Each row is a point on a landscape with many peaks, with its height.
A climber steps from a point to whichever of its 2 nearest points has the largest rise for the distance, and stops where none of them is higher. Distance is the straight distance between rows; heights are no part of it.
j197 h=3.13: [108 114 166  56 136 120  85 115 123 178  97 139  59 167 125 128 114 131
  99 113 137 138 105 156 125  57  91  59 137 108 146 155 109 129 127 130
 138 100 166 139 130 126  88  98 151  99 145 102 106 165 104]
j499 h=4.71: [ 77  98 106 106 130 146  88 122 147 126  60 163  81 150 110 163  88 134
 146 152 148 137 141  84 132 142 120 122 105  96  66  89 101  83 125 100
 149 124 131 101 150  87 127  97 159  61 178  59 144  87 101]
j440 h=3.96: [134 104 119 118  88 108  58 111 123 147 120 150 124  97 111 119 114 165
 132 144 123 118 111 144 126 112 139 121  99 132 116 138 115  86 137 161
 132 164 124 133 139 111 131 112 111 137 178  81 147 117 122]
j551 h=5.63: [138 119 124 119  64  89 139 151  88 124 167 148 126 114  79  95 152 145
  98 142  90 101 134  92 139  81 151  91 133 123 144 169 129 126 142 144
 194 122 153 176 114 170  94 145 155 173 111 105 109  99 165]
j196 h=0.61: [130 100 133 143 182 112 101 138 152 111 126 152  68  95 108 177 144 100
 146 129 123 119 121 102  78 158 165  92 132 145  90 152 117 106  99 124
 117 117 139 133 115 131 114 122 141 132 135 120 140 133 125]
j612 h=4.81: [103 160 142 102 114 110 105 186  75 201 136 146 187 134 169  91  75 167
  97 141 133 138 161 174 147 142 119 160 107 142 134 120 190 175  92 119
 121 127 122  85 154 142 191 140  83 161 135 141 133 192 143]
j710 h=3.54: [ 91 155 129 115  93 124  95 139 109 183 125 190  74 117 117 118 135 121
  75 138 101 111 166 155 154 153 151  72  94  72  89 129 148 142 109 125
 131 131 188  70 136 135  93  77 173 150 103 179  96 124 102]
j476 h=3.12: [100 134 114 110  94 152 117 151 124 159 113 146 109 143 117 165 129 146
 102 193 123 113 156 116 117 136 104 114 106  88  68 140 131 125 192 150
 103 154 149 110 109 111 111 151 120 144 115 133 143 134 128]
j544 h=2.45: [136 111 128 114 138 125 152 113  91 143 104 108  88 119 118 143 178 156
 113 158 115 121 105 107  99 146 122 111 147  59 128 146 114 129  83 136
 111 147 116  38 172  72 120 107 186 171 146 115 128 115  81]
j979 h=4.58: [135 160 108 178 112 122 123 135  88 135 120 116 145  99 133  72 146 135
  91 131 118 114 101 162 156 123  94 152  95 127 149 104 165 101 115 121
 132 161  95 131 186  67 153  95  86 115 146 176 133 155 185]
j61 h=3.08: [133  94 185 107 108 118 145  68 141 106 106  78 123 157 150 137 166 129
 163 113 165 142 100 115 128 105 124  99 162 101 134 119  91 127 161 115
  77  96 132 110 149 100 123 102 158 105 126 135 141  74 127]
j340 h=2.84: [132 112 140  93 150 105 108  75 107 142 114 130  42 137 106  98 139 147
 118 109 134 133  85 167 121  77 104  69 148  83 172 155  93 145 124 150
 130 134 156 103 133 114  83  67 182 169 156 121 118 147  88]
j882 h=3.97: [140 116  96  89 149 150 120 121 124 139 113 138 118 131  89 135 118 126
 142 133 132 113 115  97 106 131 112 161 136 147 214  92 151 139 138 122
 134 159  80 127 106 131 126 123 126 109 162  49 146 126 119]
j505 h=2.63: [137  92 121 104 154 121 120  80 114 107  82 136  56 126  94 134 150 156
 123 133 122 133  93 116 112 114 124  75 127  91 138 150  96  91 111 132
 136 119 123  97 160  92 108  63 189 126 166  88 120 110  91]
j230 h=2.31: [140 137 113 168  92 137 204  95  87 105 115 106 124 117 116 148 166 177
 104 165 111  95 136 121 138 127 121 116 133  65 154 147 127 100 109 144
 129 155 114  63 157  73 130 105 168 184 107 159 110  86 111]
j77 h=3.45: [126 155  76 130 139 147 101 134 106 165  95 112 121  97 118 102 160 143
  75 177 100  70 100 118 104 155 113 167  87 104 181 116 125 135 126 194
 129 190 111  58 184  51 140 118 109 133 150 132 144 148  99]
j828 h=5.80: [130 136 121 105  75 183 121 140 168 182 185  93 142 102 108 126 187 101
 121 140 109  65 142 115 129 164 140 106 128 174 135 119 141 166 141 152
  88 126 127 107 105 124  87 123  97 124  79 150 183  76 144]
j847 h=3.24: [ 69 148 163 107 101 144 130 129 124 173 119 171  73 157 163  96 165 152
  57 136 119 133 141 163 159 112 118  73 145  65 103 144 141 145 131 155
 113 121 192  61 121 119 102 102 189 157  85 181  80 168  84]
j463 h=5.65: [151 110 121 132 154 139 118  76 160  76  83  86 157 102 126  87 132 108
 142  99 145 136 101 134 149 136 102 146 120 166 168  84 127  83 153 135
 126 140  85 142 157  88 120 103  70  56 139 118 146  96 140]
j310 h=2.16: [149 102 134 139 115 136 177 114  92 108 145 111 117 112  66 163 160 142
 109 143  99  88 130  79 112 111 110 130 131  91 156 142  90 101 119 161
 145 158 110 127 133  91 127 134 151 149 127 114 149  99 145]
j778 h=4.74: [123 108 136 136 150 119 128 156 119 107 116 134 180 179 153 104  74 172
 124 120 126 172 106 112 157  95 122 187 153 112  73 115  82  89 101 131
 178 129 138 179 196 138 184 141 119  82 166  61 126 117 136]
j793 h=3.64: [135 120 174  98 140 101 101 150 135 145 115 118 152 166 159 136 136 122
 136 108 137 156  75 107 119 123 145 149 173 175 105 125 120 122  56  87
 117 104 141 139 180 132 167 123 133  79 183  68 109 116 133]
j873 h=1.23: [135 128 177 116 134 122  49 106 168 172 184 141  93 102 130 151 121 105
 159  98 139 107 107 164 111  90 150  55 107 155 101 156  90 123 138 141
  94 115 159 180 100 152  92 117 117 121 128 172 157 169 149]
j683 h=2.92: [ 80 115 146 223  84 172 169  88 123  33 123 157 125 153 116 138 126 184
 128 134 140 170 137 106 165 108 120  83 115  78  92 112 128  43 171 136
 131  85 133 142  80  77 126 137 195 139  76 177  82 129 158]
j483 h=2.62: [102 118 172 101 128 101  79 128 139 149  87 149  83 176 158 122 144 102
 101 116 120 164  84 107 118  96  86 121 157  83  85 113  74  99 138 122
 106 135 188 140 155  58 139 105 163  75 160 111 104 119 145]
j291 h=4.53: [118 153  79 140 118 166 120 133 214 101 129 153 144 136 126 120 149  66
 127 124 157  82 170 102 122 181 151 138 114 180 143  70 152 140 199 103
 123 140 130 167  50 158  97 139  91  76  63 142 141  70 153]
j653 h=4.48: [164 108 128 129 139  92 193  58 129  73 145  93 179 105 144 139  89 148
 171  92 141 154 132 174 126 102 149 171 124 147 160 168 113 135 112 145
 128 119  93 129 111 150 147 172  97 155 114 102 127 108 100]
j276 h=4.13: [124 169 100 199  96 162 149 150 187  69 126 142 141 153 124 147 127  73
 158 130 166 104 173 119 116 185 148 155 125 119 142  62 158 131 193  52
 115 149 131 154  61 147 122 147 113 103  93 177 116  94 172]
j575 h=6.84: [139 141  86 193 137 110 107 118 100  61 120 194  99 112 106  85 122 170
  89 124  84 164 103 120 145 100 137 109 123  88 130 136 126  79 159 146
 174 145 182 174 119  88 111  99 177 170 127 132  71 104 133]
j497 h=4.16: [128 157  94 134 116 103  79 171 133 153  88 124 139 107 159  74 162 118
  77 159 105 107 119 129 138 128 111 160 117 164 128 105 162 125 145 142
 144 150 133 142 175 101 134 124  71  99 146 131 130 145 165]
j685 h=2.83: [148 111 164 139 112 112 159 151 120 103 158  66 155 137 168 130 175 120
 104 124 102 134 111  88 131 123 140 140 148 147  81 171  83 118  84 147
 126 112 147 148 178 133 168 154 135 113 125 134 118  98 156]
j961 h=5.02: [151 144 113 172 116 124 118 105 131 110 143 112 147  97 109  90 145 118
 121 102 127  86  82 139 131 125 112 160 126 157 209  88 138  88 143 131
 127 165 100 166 148  76 126 116  74 103 143 145 135 125 194]
j723 h=3.94: [157 117 148 124 193 102 198 104 100  91 105 111 129 156 145 120 117 119
 134 109 132 183  88 117 119 113 112 166 184 110 175 153  97 168 127 118
 129 127 121 137 132 149 125 137 161 165 130 123  99 152  99]
j331 h=4.93: [124 121 126 110  54  93 146 118 124 121 136 113 141 146 127  91 171 133
 117 123 124 101 140 134 152  95 148  99 152 143 158 139 168 144 157 118
 147  85 135 162 131 181 109 123 128 133 101 125 107  82 147]
j164 h=4.44: [129 119 158  97  83  83 119 140 146 164 149  72 122 133 152  91 180 130
 121 124 136 108 128 158 135 125 182  75 166 154 134 167 139 185 113 116
 125  79 158 110 146 198  96 127 131 156 107 163  92 130 110]
j342 h=5.48: [156 119 119 157 159  80 137 123 138 118 173 129 142 122 141 104 131 123
 134  98 102 147  58 123 108 119 155 170 198 162 181 156 121 158 150 142
 102 157 143 179 121 141 140 160 135 192 123 142 118 134 151]
j193 h=4.03: [117 159 130  97 173 171 184 139  84 146  95 107 109 139 108 139 132 132
 112 149 131 125 144 119 134 121  73 129 120 101 183 124 187 161 148 107
 120  97  92 108 172 135 121 116 127 116 112 163 148 168 100]
j857 h=4.96: [169 141  77 130 158  62 162 110 138  94 155 112 184 101 149  97 111 127
 127 100 111 134 104 156 124 131 169 198 148 184 204 153 150 168 124 144
 150 138 116 152 110 154 142 171  82 172 106 100 107 115 115]
j283 h=5.09: [127 148  96 142  99 137 121 120 203 141 183 135 137 116 128 122 173  97
 132 131 151  69 126 114 117 159 161 140 159 189 183  99 156 159 182 117
  96 149 132 129  56 141  98 130  97 150  81 142 163 111 161]
j804 h=3.67: [103 150 129  82 161 177 148 178  87 161 101 130 115 141 104 166 108 154
 124 174 124 119 158 101 116 145 101 122 109 105 102 153 184 138  86 117
 128  93  94  81 178 148 131 136 123 108 124 113 147 173  81]
j860 h=3.38: [143 118 187  82 133 116 124  98 140 132 108  77 145 173 176 143 162  93
 153  88 161 160  92 140 128 130 147 109 170 146 127 120  94 158  82  95
 102  91 152 109 156 142 137 116 155  80 139 100 104  89 107]
j114 h=6.10: [158 127 125  94 132  98 153 129 164 140 195 118 143 145 159 118 170  96
 128  87 135 140  63  93  94 121 134 149 203 190 137 141  96 175 128 140
 101 112 142 156 105 141 129 160 151 154  99 117 129 142 138]
j725 h=5.52: [147  86 110  46 190 163  83 100 127 152 117  82 123 109 136 130 126 118
 154 120 126 135 110 146  95 111  90 158 138 171 181 115 106 177 104 195
  98 119 100  86 124 108 109 122 116 119 162  82 170 170  64]
j70 h=4.56: [115  98 104 110 123 120  80 164 129 148 134 172 126 140  94 140  99 161
 133 143 114 123 113  76 115 106 132 151 126 140 100 123 123  81 122 136
 172 143 107 177 127 133 156 132 120  99 182  33 153 134 151]
j22 h=3.00: [ 68 155 143 124 123 155 160 130 127 144 103 152  89 156 152  99 184 165
  57 171 108 127 132 112 145  95  72 101 120  66  95 137 150 108 165 141
 109  99 148 102 153  84 130 110 176 130  94 196 100 159 108]
j954 h=4.12: [107 135  88 123 137 135 105 152 140 104  70 158 100 146 124 125 118 104
 110 151 111 151 160  61 146 145 120 150 130 101  59  79  97 120 168 119
 181 142 183 130 141 109 127 115 138  72 144  78 121  86 118]
j93 h=2.72: [149 130 118 109  87 122 190 160  84 146 172  96 169 101  88 120 119 121
 131 116 112  97 173 136 147 162 172 131 112 133 140 150 152 185  46 128
 176 121  95 100 138 188 125 154 124 143 113 104 120  82 124]
j541 h=2.95: [123 128 104 114 152 163 150 146 154 140  86  57 162 119 154 111 190 122
 115 179 114  59 135  84 102 165 137 114 146 140 199 132 157 135 135 180
 123 118 115  56 137 103  76 155 111 143  91 146 150  97  72]
j762 h=2.79: [ 94 146 152 135 111 155 186 161  87 105  85 125 130 182 174  95 164 154
  71 147 123 163 164 102 166  99  75 123 140  79 131 112 170 113 167 123
 134  73 136 133 155 139 160 128 165 102  93 185  83 150 117]
j98 h=3.05: [157 106 159 140  74 116  97 155 134 149 143  79 163  78 150 105 168 132
 106 144  90  97 138 140 125 140 160 123 104 171  85 166 121 121  84 150
 132 103 133 125 195 127 139 130  93 108 133 136 134 115 160]
j297 h=1.85: [147 139 143 135 121 173 129  89 134 122 143  95 125 107 103 127 136 107
 120 121 122 129 138 141 150 113  77 132  90 125  95 105  75 138 174 169
 113 154 129 162 134 112 127 107  82  95 130 161 165 117 164]
j535 h=2.58: [121 156 166 166  90 145 193 153  71 102 132 106 171 154 182 100 142 133
  84 100 114 145 182 165 193 106  81 151 120 116 130 128 159 123 130 138
 139 104 126 143 153 137 183 126 127 119  97 200 106 131 168]
j675 h=3.69: [150 142  87 210 161 124 108  93 149  47 140 147 147  82  79 128  59 107
 190  99 139 151 106 141 140 139 163 148  96 143 124 117 142  88 162 101
 143 146 120 202  94 129 115 139 104 108 124 134 116  96 144]
j563 h=4.01: [155 122 123 151 154 119 149  88 159  63 138 124 149  99 125 130 102  86
 169  97 142 159 133 148 150 164 165 149 109 155 122 112 107 144 153 119
 129 136 140 161 102 161 123 122 102 104 115 130 126  73 116]
j515 h=5.62: [132 154 125 102 158  81 138 157 118 151 126 114 172 131 180 109 114 126
 120 137 141 152 146 143 125 140 136 166 142 166 160 127 178 179 125 100
 122 110 129 107 149 165 156 164  94 181 130 154 113 182 115]
j536 h=3.92: [102 160 127 130 126 176 132 134  81 122 121 191  74 133  97 124 127 121
 113 138 124 140 188 123 156 140 117  82  97  67 115 109 163 133 128  87
 153 106 154 113 121 156 104  84 177 117  95 152  98 125 101]
j877 h=4.89: [127 123 136 121 150 123 124 116  85 160 146 142 107 101 107 148 114 157
 160 136 155 124 140 172 116 154 152  96 118 100 180 153 165 177  98 103
  89 129 104  42 125 149 103 110 154 207 133 141 150 162  84]
j837 h=2.00: [146 138 135 172 102 157 171  82  94 103 164 119 129 118  78 135 115 141
 105 130 109 116 134 148 146  95  89 146  95  94 145 130  88 127 164 170
 137 172 137 174 105 111 131 115 123 152 119 165 137 128 176]
j378 h=2.96: [145 139 100  88  80 151 192 136 138 152 168  94 202  97 100 112 128  91
 140  84  96  91 163 171 146 191 159 157 112 162 142 106 143 190  54 160
 175 129  97  93 111 170 140 115  92 137  97  92 157  26 106]
j312 h=3.68: [127 129  97 105 138 111 106 179 142 133  99 134 126 115 133 106 124  84
 106 134  95 129 161  91 148 139 144 139 131 159  82 100 114 153 107 138
 190 125 169 138 142 177 121 127 109  96 140  84 106  98 100]
j856 h=3.09: [130 139  98 213 160 156 147 119 155  50  67 153 145 153 117 146  68 140
 168 160 137 178 116 114  94 146 121 150 112 101 117 101 133  83 174  89
 114 153 109 138  78  86 133 157 148 149 126 171 105 165 134]
j963 h=3.51: [109 137 164 115 109 112  61 136 143 193 136 176  69  96 120 156 112  86
 104 121 107  93 135 153 135 133 160  48  82  95  78 150  96  92  70 120
 150 123 187 108 131 125 109  97 171 116 144 140 112 138 102]
j367 h=3.61: [126 132 110 180 150 128 149 111 185  55 150 153 144 123  93 135 102  95
 181  85 157 130 102 121 119 136 139 148 132 151 147  98 171  86 165  47
 110 110  80 204  84 124 115 149 108  70 102 137 132 102 192]
j573 h=4.78: [149  82 114  72 216 164 132  87 150 113 124 108 116 120 126 166 100 130
 175 118 158 146 104 124  77 108  86 146 148 153 158 139  88 154 152 181
  95 116  66 130  77 134 123 148 138 120 137  89 196 185  97]
j394 h=6.62: [150  94 136  81 183 140  95  82 160 109 111  70 156 111 156 104 129 117
 147 111 126 161  95 125 120 112 100 163 142 183 145 102 101 121 102 171
 105 116 107 125 156  78 131 107  87  69 156  84 167 126 103]
j720 h=3.60: [132 138  80 130 153 121  78 121 136 154  99 140 100 127 114  97 130 146
 124 139 137 108  90 134  99 128  96 155 131 120 223  99 145 125 194 144
 107 184  97 125 117  85 120 109 106 141 169 123 135 169 117]
j915 h=0.92: [123 108 173 143 123 103  89 128 129 115 181 196 169 124 128 120  74 154
 184  78 169 173 120 165 140 110 178  89 118 153 130 155 180  79 127  79
 136  94 127 185  70 175 133 143 133 137 117 108 108 127 146]
j261 h=5.27: [145 149 131 175 216 141 144 125 138  98 127 139 121 113 122 149  87 100
 159 117 149 161 110 152  93 145 103 179 126 134 170 100 137 154 142  94
  81 153  87 142 101 120 131 134  98 149 145 181 156 209 138]
j181 h=5.59: [110 110 132 119  99 113  83 162  99 145 113 152 172 155 151  86  85 191
 115 142 128 141 147 148 163  89 139 138 110 113  71 133 117  81  89 135
 199 118 137 135 178 158 157 117 122 110 166  51 116 134 116]
j667 h=5.87: [125 120 152 143 102 103 123 133  78 105 136 176  97 113  87  83 144 177
  79 128  80 129 118 106 136  74 142  62 110  99 120 177 104  68 126 160
 195 105 156 181 140 124 115 112 183 142 124 110  89 115 147]
j212 h=3.41: [112 120 104 189  85 125 164 104 127  38 124 109 147 128 155 150 127 142
 159 140 151 146 198 125 152 149 166 117  97 114  92 146 154  99 146 106
 157 103 133 129 110 142 139 153 138 136  89 164 100  72 117]
j292 h=5.06: [116 141 126 114  62 119  89 161 160 189 165 106 120 104 139 103 179  91
 116 124 107  85 149 151 136 162 163  94 126 170 102 118 150 186 139 133
 100 109 171 111 139 164 102 108 100 134 113 181 142 105 151]
j190 h=4.27: [176 106 128 102 226 124 144  95 128  94 137 121 112 114 122 131  90  98
 149  88 123 177  91 145 110 116 111 180 163 156 170 136  69 179 130 170
 114 152 123 149 107 142 127 131 127 140 147 107 141 155 103]
j992 h=3.99: [127 110 119  70 114 119 123 140 135 157 117 120 123 155 123 131 153 152
 117 157 111 113 115  68 106  82  97 128 139 159 121 150 124 117 166 153
 136 110 103 180 128 129 135 169 109 112 133  76 141 139 156]
j364 h=4.80: [125 163 147 207 159 149 141 132 101  98 142 176 104 132  95 112 100 112
 128 120 124 163 121 146 134 132  83 170 122 106 177  83 154 124 147  86
 107 165 124 164  99 117 139 105 127 152 126 198 124 196 177]
j920 h=4.51: [145 136 159  76 101  89  89 158 165 199 182 149 151 141 144 147 116  83
 135 105 111 111  92 101 137 139 171 109 155 171  78 123  76 134  79 108
 150 118 158 161 104 188 136 127 155  97 151  67 118 111 138]
j365 h=2.85: [108 111 177 132  92 122 100 111 150 155 123 115  99 162 148 133 169 128
 137 125 145 129  95 121 110  99  92 108 154  82 107 116 104 113 178 118
  63 139 158 133 119  77 114 107 141 126 143 151 142 122 151]
j430 h=3.98: [117 108 147 125 143  91  80 151 153 144 119 139 157 158 165 124 124 124
 161  96 154 160  77 115 128 129 118 146 169 150  90 107 145  75 112  70
  92 128  96 149 151  96 161 137 102  74 174  94 129 141 173]
j755 h=3.95: [120 126 154  81 105 102  47 154 151 218 154 175 100 109 128 176  79  70
 135 115 105  84 122 120 136 128 166  89 125 113  70 132  72 117  63 123
 148 136 172 128  98 169 117 116 148 120 174  78 122 133 110]
j328 h=4.06: [147 139  85 150  84 117 203 102 101  91 134  83 181 115 136 132 115 143
 146 116 126 113 195 182 147 126 137 168 113 111 149 147 142 147 131 159
 172 141 110 119 116 153 145 176  95 169  88 136 112  66 107]
j625 h=5.25: [164 130 133  61  66 101 127 119 159 184 183 129 178 152 152 114 149 127
 127  93 146 130  89 117 118 122 146 141 166 208 119 148 115 145  92 121
 119 101 118 143 109 166 151 144 138 108 124  63 132 113 142]
j451 h=0.52: [154  84 148 136 224 145  87  91 163  87 141 105  80  78 129 176 139  87
 179 101 145 127 110 155  79 137 134  91 137 150 118 139  73 146  86 163
  77 115 132 115 110 118  94 107 140 138 131 124 178 151 102]
j647 h=1.43: [126 120 166  83 130 118  43 103 183 177 125 109  98 117 173 132  92  92
 143  92 147 124 123 170 130  83 134  71 112 174  75 146  87 129 132 147
 123  94 166 159 139 143  95 130  73  60 135 162 132 174 119]
j531 h=0.69: [121 122 103 157 156 144 142 160 136 101 119 159  71 118  73 183 166 118
 124 171 128  86 141  62  73 157 149 108 122 114 142 133 144 102 147 106
 125 137 122 144  88 116 109 151 140 159 105 126 147 139 148]
j916 h=3.49: [118 120 113 100  57 153  67 131 127 184 125 141 130 114  96 152 120 154
 118 173 104  88 147 146 128 140 134 107  79 104  44 146 100 105 154 191
 117 170 136  90 131 108 112 134 105 125 162  94 165  98 118]
j785 h=3.15: [ 89 120 142 209  86 157 178  89 121  50 115 123 149 150 179 132 130 186
 152 118 173 169 187 138 181 130 137  84 102  99 101 125 168  60 146 108
 123  65 116  97 114 123 149 137 177 130  79 192  74 113 117]
j978 h=3.72: [122 156  89 182  72 159 202 102  84  74 116  94 176 128 140 158  99 181
 162 119 143 130 229 189 157 133 110 138  91  93 110 135 169  85 111 146
 178 118 106 105 133 118 160 150 141 141  86 153  93  73 119]
j395 h=4.39: [132 145 144 143 154 158 185 129  91 109 138 146  99 126  84 134 117 107
 127 122 136 138 157 120 137 127  97 146 132 106 191 108 150 169 127  81
 127 132 117 145 129 143 126 102 141 130 108 156 140 144 144]
j967 h=2.51: [121 132 152 133  85 114 178 172  40 159 170 132 138 135  82 123 122 142
  93 138  95 106 153 114 143 123 150 119 125 127 174 147 165 165  60 111
 173 128 100 123 158 153 142 142 156 155 101 123 112 137 163]
j416 h=7.08: [110 103 106  99 166 103  87 144 137 127  68 132 122 160 164 111  66 194
 128 140 134 173 128 145 146  89 147 118 125 130  64 165  93  98  83 146
 187 113 155 110 189 148 143 121 117 112 167  66  91 157  56]
j409 h=3.28: [152 122 104  86  71 137 153  97 167 148 168 113 217 108 130 111 105 108
 142  70 127 113 149 173 152 151 142 175 101 173 111  97 118 146  99 147
 153 123  87 133 106 164 167 116  82 100 141  65 173  52 122]
j968 h=6.46: [139 169 101 188 167 118 172 145 133 110 111 107 158 106 171 131 132 124
 128 156 147 129 169 136 126 175 139 169 124 129 163 116 167 160 147 103
 114 137 122  84 134 129 145 149  93 182 109 210 123 157  92]
j382 h=4.79: [128 125 163 161 223 130 122 138 129  92 110 161 135 137 133 153  76 143
 176 106 168 182 103 150  95 145  98 142 136 124 112 124 146  73 118  79
  76 120  69 154 103 111 171 146 115 128 162 159 141 215 150]
j178 h=3.18: [150 132  95 108 131 150 164 118  94 152  91  60 172 116 130 116 159 140
  99 160 100  89 121 110 124 136 107 160 136 108 195 127 123 159 131 202
 146 162 101  60 171  97 127 144 108 155 126 128 152 113  71]
j64 h=1.64: [128 120 154  77 119 157  87 101 162 171 116  81 122 130 157 129 137 118
 128 127 135 132 137 147 133  86  90 103 108 159  66 138  93 142 182 184
  96 106 134 149 145 131 106 140  70  82 105 166 157 161 134]
j706 h=7.11: [138 133 147 106 145 136 149 140 129 182 165  93 127 151 166 148 163 101
 143 116 142 132 114 116 104 132 113 144 174 132 142 122 116 205 129 115
  72 122 130  95 114 143 125 140 143 162 114 154 145 158 127]
j17 h=4.42: [135 133 109  96 153 143 146 139  90 166 142 139 140 117 100 170  97 135
 157 144 143 109 134 137 107 168 128 159 126 127 211 120 170 179 114 109
  98 160  72  66 115 129 138 132 127 171 148 105 166 154 108]
j29 h=1.08: [120 129 160 140 152  97  59 135 157 149 187 200  98 106 114 151  93 106
 168  92 152 130 120 162 125 114 170  68 115 166 107 149 151 108 142  86
 110 105 155 195  61 196  99 117 126 141 120 147 136 163 159]
j241 h=3.86: [122 157 115 220  99 116 153 160 146  48 162 145 145 140 123 133 126  94
 144 113 133 115 141 110 141 144 138 162 135 129 144  94 187  91 150  54
 131 127 132 193 103 122 132 158 140 100  98 165  92  91 204]
j508 h=3.66: [149 112 159  85 187  93 173 115 112  93  78  70 123 171 146 120 142  99
 128 106 143 180  83 125 138 114 133 130 193 147 136 126  81 167  88 127
 139 103 139 106 159 153 121 126 157 101 153  77  77 113  72]
j934 h=5.58: [ 75 113 102  91 133 109  88 141 148 156  40 145  74 186 154 132  91 133
  96 146 133 153 133 104 139 104 119 113 139 108  55 119 101 108  98 112
 176 102 171 107 185 103 136 101 134  59 187  57  97 131  78]
j231 h=3.74: [114 158  90 131 135 140 102 159 106 148  94 150  98 109 110 113 136 125
  57 162  88  98 129 106 130 148 105 164  87 107 107 105 104 141 136 166
 157 203 151 118 163  79 138 109 116 116 148 122 141 152 133]
j839 h=4.40: [112 121 125 172 138 125 104 144 138 113 121 156 132 135 113 160 118 134
 166 136 151 139  99 124 105 152 115 141 127 137 109 106 168  61 143  80
  87 145  70 154  98  92 143 152  92 120 157 143 143 171 185]
j714 h=2.88: [108 114 102 220 108 155 144  75 148   7  92 140 124 150 107 155  85 163
 188 161 164 180 123 103 132 145 152 118  96  93  87 107 109  70 182  95
 142 105 135 132  87  71 120 152 180 139 113 174  99  96 158]
j781 h=3.33: [143 121 111 120 114 126 114 162 139 131 116  92 186 104 152 105 150 111
  97 137  97 110 145 119 146 162 159 181 129 178  89 110 116 140  73 148
 168 126 132 103 185 150 156 119  85 100 144  83 137  90 126]
j899 h=3.65: [159 120 114 132 157 116 151  99 175  92 184 126 209  99 140 138  77  99
 162  68 137 153 110 142 142 159 162 197 115 192 114 116 115 126  82 118
 121 133 101 153 108 146 172 137  84  94 139  80 157  85 131]
j396 h=2.87: [ 87 133 121 133 126 137 149 169 112 168 157 140  91 135  91 165 164 156
 103 188 108  88 153  88 103 126 124 101 124  99 121 168 150 148 164 145
 106 135 134 134  92 127 113 175 134 187  88 182 154 175 143]
j561 h=0.79: [115 123 112 127  98 130  81 152 155 158 168 172  93  94  66 157 157 119
 133 164 117  67 146  98  96 138 170  76  98 150 111 145 149 121 169 130
 128 141 129 150  79 155  79 147 117 156 114 119 163 114 166]
j579 h=6.12: [141 106 158  92 120 143 175 131 128 145 143  79 118 145 148 157 158 105
 157 121 151 131 147 140 127 168 144 107 151  92 102 145  85 191 114 136
  76 142 136  51 125 152 112 135 145 170 118 144 133  92  82]
j327 h=2.65: [119 151 163 157  98 145 186 182  77 133 146  96 159 144 163 137 146 133
  83 144  96 128 164 125 154 129  87 163 110 102  76 146 108 136  83 143
 135 144 144 118 167 114 193 139 133 119 139 150 130 117 171]
j28 h=5.79: [143 157 124 189 192 135 177 134 110  96 114 143 140 111 145 156  79 132
 145 145 137 177 153 148 117 169 115 199 117 109 142 112 130 145 109  90
 109 162 109  98 118 123 172 133 121 194 143 178 120 184  99]
j689 h=3.53: [100 122 168  65 114 134  84 153 130 207 125 135 102 169 150 144 134 143
 115 139 133 134 122 124 104  74  88  91 145 127 101 161 141 124 130 127
 109 100 129 155 127 134 127 150 128  94 126 120 130 185 157]
j565 h=3.32: [149 156  69 195 143 125 110 115 129  85  83 162 129 127 114  93  91 161
 138 149 139 143 104 142 112 127 111 161 122 110 187 110 147  82 197 121
 138 185 108 145  98  86 122 135 121 164 149 142  96 163 121]
j980 h=5.45: [134 133 166 108 139 130 166 148  76 170 142 108 108 145 151 125 134 144
 130 137 150 144 151 170 142 155 138  86 137  81 129 170 120 189  87 136
 105 140 137  39 130 156 113 131 162 200 110 172 114 161  78]
j296 h=0.91: [111 123 136  88 108 121  97 156 122 184 181 192  96 119  81 158 113 113
 154 130 137  98 149 110 114 115 151  68 120 150 143 147 172 139 127  85
 137  96 129 161  69 203  94 128 159 140 120 105 143 145 156]

Where does a climber stop that starts at each point below?
j365: j394
j714: j706
j327: j416
j296: j70
j178: j394
j915: j70

Call two points neighbours if one is among the 2 nearest of the other. Go from one point of each pair to the other, from neighbour to neighbour, staying as high as possible. Name the lowest point that can't be avoided.
j575 / j563: j367
j575 / j968: j565
j575 / j828: j164
